Each scene shows the same named points in several views. A view is turned or mirrored, and shifted as a whole, has a little noise and may leave points out.
In the rows, 100 means zero.

Scene 1
View 1
givaf: [ 88 127 106  77  74 120 100 112  96 112 116 108 108 106  76  71  72  89
  99 107  86  94]
pofi: [ 95  97  82  66 143 103 112  77  97  89 116  63 100  90 124 123  93 107
  97 113  94  90]
Beb: [102 129  92  72  70 110 111  99  82 107 102 103 123 108  57  29  69  86
 117 110  78  73]
pupe: [ 92 117  98  76  82 121 100 122  97 103 115 105 112  96  79  89  64  88
 101 100  80  93]
pab: [ 93  85  86  60 137 124 105 123 111  71 122  87 106  73 121 165  63 108
  99  90  84 102]
roda: [103 109  82  61 113 110 116  99  91  85 108  85 117  93  91  84  69 101
 108 102  79  80]
tedo: [ 92 105  97  77 105 116  95 110 100 100 115  86 108  86 104 120  76  91
 104 107  83  98]
rif: [103  98  88  63 109 125 104 132 102  76 111  95 120  78  94 124  57  96
 110  91  75  93]
lagat: [106 106  61  46 155  89 139  45  77  74 111  60 102 110 116  77  92 126
  94 105  95  69]
Nefu: [ 89  97  87  65 136 114 107 101 104  84 127  81  97  90 123 141  79 107
  88  99  91 101]
rati: [ 96  84  81  65 156 103 109  80 104  84 118  57 100  78 143 150  91 107
  98 110  96  97]
Lal: [ 88 112  95  75 121 104 103  76  95 107 122  73  90 102 116 106  96 103
  84 118 100  98]
Fada: [100 104  96  75 102 115  96 114 100  97 108  87 119  77 101 114  73  87
 115 108  78  92]
Kuze: [100 107  84  67 113 109 109  94  95  88 111  85 112  91  97  93  75 101
 105 107  83  83]
donot: [101 114  70  42 129 109 138  79  81  69 116  92 106 117  88  64  66 126
  89  88  88  71]
View 2
pab: [130 136 101  80  96 102  78 105 113 119  95  67  85  60  88  90  86  77
  74 110 138 135]
rati: [116 126 122  93 135 107  55  85 112 129 109  79  80  64  87  81 113  64
  82 126 130 113]
lagat: [102 126 117  96 124  95  71  45  91  85 122 120  54  75 125  89 153  57
 101 119 122  70]
Lal: [ 92 117 114 102 133 106  73  86 111 112  98  99  84 106 102  85 129 104
 106 125 119 103]
givaf: [ 79 117  87  84  92  90 120 105  94  89  90 115  90 129 105  95 110 139
 122  96 103 110]
pofi: [106 122 117  94 130 102  69  81 106 112 108  94  76  79  99  85 125  76
  93 123 126 103]
tedo: [ 97 121 103  84 109  97  95 109 100 115  99  93  93  98  88  86 101 106
 105 105 113 127]
Nefu: [115 131 106  91 112 105  74  95 112 114  95  80  85  78  95  90 106  87
  85 121 134 121]
rif: [114 131  93  72  84  83 105 109  97 105 103  85  84  79  93  93  88  92
  95  94 116 129]
Beb: [ 71 120  90  74  86  71 137  89  75  72 111 139  75 127 117  92 119 126
 139  81  87  96]
Fada: [ 96 120 102  75 103  85 102 108  95 114 106  98  89  93  86  85  96  99
 111  99 104 123]
roda: [ 99 124 101  76  95  83 107  85  87  92 110 108  74  90 105  91 113  92
 108  96 107 106]
Kuze: [ 97 125 102  83 106  90  99  88  94 100 107 106  78  91 102  89 115  95
 110 104 112 108]
View 3
pofi: [120  79  74  78 111  99  85 102 110  96  86 109  80 101  88 111  70  77
 124 107  86  98]
Kuze: [115  82  80  87 114  86  87 111 114  99  83 105  90 104  79  98  94  93
 116  94  99 102]
Lal: [127  67  86  66 110 116  87 123 110  89  77  93  76 102  88 108  73  73
 113  81  82  89]
lagat: [131  54  73  91 123  70  93 133  92 100  84 125  70 134  77 124  29  99
 136  71  82 117]
pupe: [100  89  85  87 101  87  84 111 121  94  82  86 100  87  83  76 133  91
 105  90 108  96]
donot: [102  61  64 107  98  44  96 135  89  96  87 110  79 117  76 101  76 109
 122  68  97 115]
givaf: [105  81  94  86 104  91  85 130 119  91  77  76 103  90  81  74 139  94
  95  68 106  93]
Fada: [114 100  82  80 114 102  80  94 122  99  86  98  98  90  83  91 107  84
 115 112 104  96]
rif: [ 95 100  66  91  94  79  82  86 118  97  91 106  91  86  84  88 109  79
 121 124 105  96]
pab: [ 97  94  51  76  83  94  84  72 107  85  94 114  70  84  97 107  79  59
 129 144  87  86]
roda: [109  86  74  97 112  74  84 111 112 102  84 105  92 105  78  92  95  99
 121  94 105 107]
Beb: [113  86 107 102 129  77  85 142 127 109  71  78 118 103  68  62 147 121
  95  51 122 110]
Nefu: [108  79  67  70  91 101  87  93 102  83  88 105  73  91  95 110  73  62
 125 118  80  86]
rati: [126  81  70  66 108 114  84  91 107  88  90 118  64 100  96 127  42  58
 135 125  76  90]
View 4
rati: [113  93  79 106  63 131 115 109 152 103  90  68 101  68  87 132 141  87
  86 120  97  73]
donot: [103  76  94 117  83  87 107  91 140  66  97  89 122  89 111 103 107 125
 143 113  94 151]
pofi: [112  95  85  99  72 115 111 106 149 101  93  80 105  71  88 123 122  99
 101 119  98  96]
givaf: [ 98 106 109  94 137  79 100 117 102  87 107 141 103  75  99 120  91  97
 136  97 115 120]
Nefu: [103  97  84 114  87 114 117 116 139  84  91  85 100  79  89 126 142  81
 105 117 102  81]
Fada: [ 99  85  89 109 129 117  84 120 101  97  92 100  98  73 104 144 100  72
 107  80 108  88]
roda: [101  79  94 112 103 102  94 103 122  85  92  94 114  80 110 123  99 102
 127  97 102 122]
pupe: [ 93  96 101 110 139  92  97 119 100  82 101 125 104  79 101 126  99  90
 134  94 112 112]
rif: [ 94  79  88 129 122 115  92 119 110  74  89  89 100  85 107 135 120  73
 116  90 105  98]
Beb: [ 99  84 112  93 135  76  85 101  96  91 109 132 118  76 116 115  61 118
 149  82 107 150]
lagat: [120  76  88  97  44 106 110  83 167  96  96  70 128  74 103 108 105 136
 117 124  90 135]
tedo: [101  99  93 103 114 110 102 120 115  93  97 106  97  76  93 129 115  79
 108  99 111  89]
pab: [ 95  89  73 133  98 126 109 124 129  71  84  74  93  87  93 135 150  65
  99 108 103  72]
Kuze: [102  85  96 104 102 103 100 107 125  93  95 100 109  76 103 123 104  96
 117 100 103 110]
View 5
Kuze: [ 98  87 107  95 105 126 139 102  79 101  98  91  86 113  97 109 107 141
  99 103  71  96]
Fada: [104  98 115  98  98 111 131  80  84 109  93  92  71 103  86 118 106 119
 105 114  84  72]
Lal: [114 100 116  72 131 103 123  94  81 114  99 108  85 120  79 114  95 108
  94  90  86  92]
Nefu: [110  99 109  75 123 112 144  83  72 117  86 112  66 133  71 113  72 105
  99  91  83  83]
donot: [ 94  68  90  90 104 137 150 121  69  87  90 105  99 133 100 104  80 164
  80  88  58 127]
roda: [101  85 103  97  91 123 135  97  78  94  91  96  83 114  95 114  98 147
  94 108  74  96]
pupe: [ 93  97 114 105 100 135 147  96  78 112 105  71  80 110 104 110 128 126
 113 113  70  77]
givaf: [ 95  98 122 103 113 134 141 105  84 109 114  66  96 104 112 107 143 127
 111 104  69  90]
tedo: [107 102 117  88 111 113 134  82  81 112  98  91  71 111  84 113 106 110
 104 104  82  73]
rif: [ 98  91 103  96  86 124 157  79  75 107  86  90  56 119  83 120  90 125
 110 116  79  64]
rati: [122  98 106  62 128  88 118  77  77 111  79 136  68 129  56 118  55 106
  83  90  93  85]
lagat: [111  72  93  68 122 106 116 113  80  87  81 140 105 128  81 105  65 162
  59  80  71 137]
pab: [109  96 102  78 104 113 158  70  68 117  78 110  47 140  62 120  58 102
 103 103  87  60]
Beb: [ 88  82 114 116  89 136 129 114  86  89 110  67 107  91 126 107 147 167
  99 114  62 109]
pofi: [115  97 108  70 124  99 120  91  78 106  87 123  82 124  72 111  73 120
  83  88  84  99]
View 6
givaf: [106  89  78  90  81 122 110  65  92 120 102  80  99 135  88  95 109 148
  79  82 112 109]
pupe: [109 101  90  94  71 128 114  70  99 121 101  88  96 121  85 106 106 148
  80  93 117 117]
Lal: [ 78  66  85  80  91 136  97 111 129 110 100  76  89 123  83  95  87 110
  89 118  90 101]
roda: [106 104 113  94  85 140 112  90 121 121  72  86  92 121  83 105 113 136
  89 112  99 102]
Nefu: [ 80  88 105  87  61 142 105 113 140 115 102  83  75 106  75 120  84 103
  90 138 107 117]
Fada: [ 99 101  98 107  75 137 109  92 116 107 104 101  95 101  81 104 100 140
  89 118 103 121]
lagat: [ 85  75 129  78 115 152  96 130 151 117  37  64  82 140  78  93 102 105
  99 131  66  72]
pab: [ 86 106 121  93  42 147 110 110 146 116  99  93  68  85  70 133  88 104
  86 152 119 127]
rati: [ 65  78 114  94  74 149  95 135 158 105  95  87  80  92  70 110  82  94
 102 154  88 111]
rif: [109 120 123  95  50 141 117  85 122 125  84  90  78 105  75 129 109 128
  80 126 124 118]
Kuze: [ 97  97 105  94  83 141 106  95 124 115  81  85  90 119  82 103 105 132
  90 116  98 102]
pofi: [ 75  79 107  90  86 146 100 123 147 108  87  81  83 113  76 104  89 105
  95 135  84  99]
tedo: [ 91  95  90  99  69 135 110  93 117 111 109  93  90 104  83 108  93 130
  87 118 107 118]
donot: [106  93 129  70  91 145 110  98 128 133  41  61  81 149  84 110 120 119
  84 109  98  79]

Which points are out of place in each view (at most two, in the order of its rows)? Write none if all are in place.
view 1: none
view 2: none
view 3: pofi, Beb
view 4: Fada
view 5: Kuze, Lal
view 6: rif
